Each scene shows the same named points in several views. A view is turned or mirrored, shifted and resized as a whole, has a little noise and may leave points out.
In the rows, zero is written as 100.

Scene 1
View 1
j_55: 90	91	103	94	100	99	112	91	112	71	94	107	109	87	121	103	93	91	91	91	92	84	112	112	102	82	100	104	78	118	103	105
j_431: 104	97	103	85	89	95	87	100	112	100	90	114	95	82	103	101	97	107	112	96	93	93	92	120	116	104	114	93	100	113	99	84
j_524: 101	81	103	90	105	91	95	104	88	94	78	112	95	104	114	109	110	91	115	90	99	82	87	142	128	99	115	107	88	110	115	94
j_659: 88	104	97	91	106	93	87	115	101	77	97	110	111	91	107	97	85	87	103	108	87	91	107	111	106	96	117	103	101	115	87	86
j_53: 101	95	97	88	94	97	87	104	104	95	88	112	100	89	109	101	94	98	114	100	94	91	93	118	115	106	115	95	100	115	97	89
j_717: 92	93	94	94	103	99	99	100	97	76	87	108	111	98	120	102	90	84	106	97	93	86	104	116	109	95	106	106	87	116	98	102
j_678: 102	97	95	87	93	98	85	103	106	96	90	111	100	88	107	100	93	99	112	100	94	95	94	115	112	105	115	94	101	117	95	88
j_297: 94	88	108	89	105	91	105	107	107	81	90	110	101	91	109	104	101	93	101	92	96	83	102	129	116	85	111	103	85	108	108	91
j_399: 103	97	86	92	88	110	94	84	111	91	89	109	109	84	123	96	88	100	110	96	92	94	102	102	99	106	97	93	93	126	94	108
j_232: 89	90	111	87	113	80	92	129	90	84	87	111	97	103	98	104	102	85	107	99	96	81	98	141	128	89	128	112	95	103	104	77
j_540: 93	97	102	89	95	101	105	94	119	78	98	108	108	82	116	99	89	98	94	95	90	88	110	104	100	89	102	97	87	121	96	99
j_412: 94	103	107	87	92	97	101	100	127	84	106	108	105	72	103	95	86	106	90	95	90	94	111	103	99	88	107	94	94	118	94	88
j_757: 92	99	122	83	89	92	110	98	140	81	113	110	98	65	97	96	92	113	80	89	93	88	112	107	104	74	107	92	87	113	100	82
View 2
j_431: 113	73	115	87	113	104	109	128	94	97	104	95	120	90	117	118	115	97	145	97	75	105	86	115	104	96	70	102	94	110	88	84
j_540: 109	104	100	104	101	105	95	101	90	108	97	98	93	102	98	106	108	115	130	87	97	78	104	112	98	99	74	108	97	112	89	93
j_297: 117	101	96	102	96	87	107	121	72	113	84	106	76	93	134	122	90	116	128	91	91	111	85	98	104	93	84	94	81	102	71	72
j_659: 119	89	101	96	106	87	105	110	92	90	103	75	91	98	113	119	107	99	118	126	94	82	90	104	103	97	75	104	90	125	88	94
j_53: 114	78	112	95	114	96	106	123	92	98	102	87	110	92	117	115	114	99	131	105	77	104	91	114	106	90	66	101	96	113	86	86
j_717: 117	97	103	113	106	85	99	111	86	108	94	87	82	97	108	107	100	109	115	110	81	96	103	111	104	80	66	105	99	115	82	85
j_55: 113	115	96	114	96	96	93	100	84	119	87	103	77	99	102	104	97	124	122	86	94	88	106	109	100	91	72	108	96	107	82	83
j_678: 115	77	112	93	114	98	107	125	94	93	104	87	114	93	114	116	116	94	133	108	78	99	91	116	104	90	65	105	97	116	89	88
j_412: 108	103	97	92	95	112	101	103	92	100	101	102	104	102	99	115	111	115	145	85	105	73	94	110	95	112	83	109	89	113	96	98
j_757: 106	107	92	84	87	117	103	102	84	105	95	118	104	102	108	124	107	124	154	65	113	78	86	105	93	121	97	107	80	103	90	88
j_524: 116	83	112	104	108	89	110	134	77	116	86	105	91	85	133	116	98	108	130	92	66	132	89	112	111	77	68	91	95	95	70	62
j_399: 113	89	120	107	115	107	96	114	101	111	105	92	116	98	88	93	118	104	134	90	68	97	113	130	105	80	51	110	112	113	92	91
j_232: 122	80	100	93	105	75	119	131	71	95	90	85	79	86	152	134	93	96	121	121	86	117	71	93	111	89	80	89	78	108	67	70
View 3
j_297: 72	79	113	105	106	123	124	112	87	94	131	81	110	104	83	97	88	82	95	104	110	96	90	105	112	93	87	100	90	82	116	97
j_524: 63	80	108	108	72	118	129	102	82	93	143	66	132	98	81	97	93	94	83	98	122	117	84	110	114	84	99	106	82	69	105	91
j_55: 66	78	110	102	121	106	116	113	75	90	105	95	75	100	83	82	90	82	92	112	92	103	107	93	114	104	78	95	94	97	122	105
j_431: 97	104	104	104	72	97	112	111	93	99	122	88	117	117	106	107	89	97	89	98	127	93	110	121	94	88	108	102	75	71	121	97
j_412: 106	103	115	102	114	99	106	115	98	98	95	101	78	119	109	89	79	84	96	107	114	79	119	114	101	98	83	85	86	98	131	104
j_232: 76	69	106	102	104	137	135	132	104	96	160	75	138	101	86	116	100	78	100	101	117	82	72	115	106	90	109	125	92	64	117	95
j_399: 78	99	92	103	83	65	105	122	76	95	96	111	81	112	99	93	104	104	83	113	104	111	125	100	92	102	100	102	80	85	125	104
j_540: 84	90	111	104	110	94	109	116	84	97	101	104	77	111	98	86	86	87	91	111	105	95	117	100	106	104	86	92	89	97	126	104
j_53: 86	95	96	103	80	90	117	124	91	97	123	93	113	111	100	107	98	96	89	103	118	98	106	115	93	91	109	112	78	69	120	99
j_717: 67	74	97	101	105	98	121	131	79	92	120	97	91	100	85	100	105	87	92	111	98	100	101	97	103	104	98	114	92	80	119	100
j_659: 90	82	97	97	116	102	118	149	99	98	119	108	100	108	100	115	102	83	103	112	108	78	104	108	89	105	103	120	91	75	130	104
j_757: 109	108	129	103	124	120	108	95	102	99	96	90	84	120	106	82	61	75	96	101	122	69	114	116	114	91	71	74	88	106	131	100
j_678: 94	100	98	100	81	90	114	126	94	97	119	98	112	113	104	109	100	96	92	102	120	93	108	116	89	92	108	111	77	70	121	99
View 4
j_53: 86	103	90	85	106	103	103	114	106	81	91	72	79	104	105	92	119	104	99	83	80	91	94	102	83	99	115	115	101	115	102	104
j_524: 89	118	100	84	117	93	105	108	103	90	96	51	72	86	118	86	122	103	104	90	76	84	77	108	71	85	101	106	97	115	98	118
j_678: 85	100	86	84	104	105	102	114	107	82	90	75	80	107	104	93	116	107	98	81	80	92	95	101	83	104	121	116	101	114	102	100
j_399: 82	90	83	75	114	93	102	109	112	84	95	75	85	109	95	102	109	112	98	100	88	104	105	96	87	107	101	113	88	114	108	79
j_55: 96	91	102	86	109	87	107	97	117	86	84	69	87	115	103	94	100	106	99	106	81	97	96	102	67	98	73	92	85	122	117	102
j_412: 98	77	79	91	95	94	106	104	110	77	79	81	99	122	101	97	101	104	89	85	81	98	100	93	71	108	98	91	103	124	107	103
j_659: 83	104	112	87	99	111	101	108	118	80	82	85	78	122	95	95	109	107	109	90	76	90	112	112	79	99	100	114	94	120	126	101
j_717: 85	104	109	83	109	99	105	105	116	84	88	71	77	112	100	93	110	108	106	97	79	93	101	108	76	94	92	107	89	119	116	104
j_540: 93	86	89	84	104	92	105	103	115	81	83	77	92	120	98	96	103	107	93	96	82	100	101	97	73	104	88	95	92	123	113	98
j_232: 92	119	117	98	97	114	103	110	110	84	82	65	70	106	116	80	123	99	107	75	64	71	85	119	67	83	112	107	105	119	111	134
j_431: 92	98	78	84	105	101	103	116	103	82	92	70	85	98	109	92	120	104	95	77	81	90	90	98	81	100	120	111	105	115	96	105

Which points are out of place in each view (at most two, in the order of its rows)? Write - if all are in place.
view 1: j_524
view 2: j_297, j_399
view 3: -
view 4: j_659
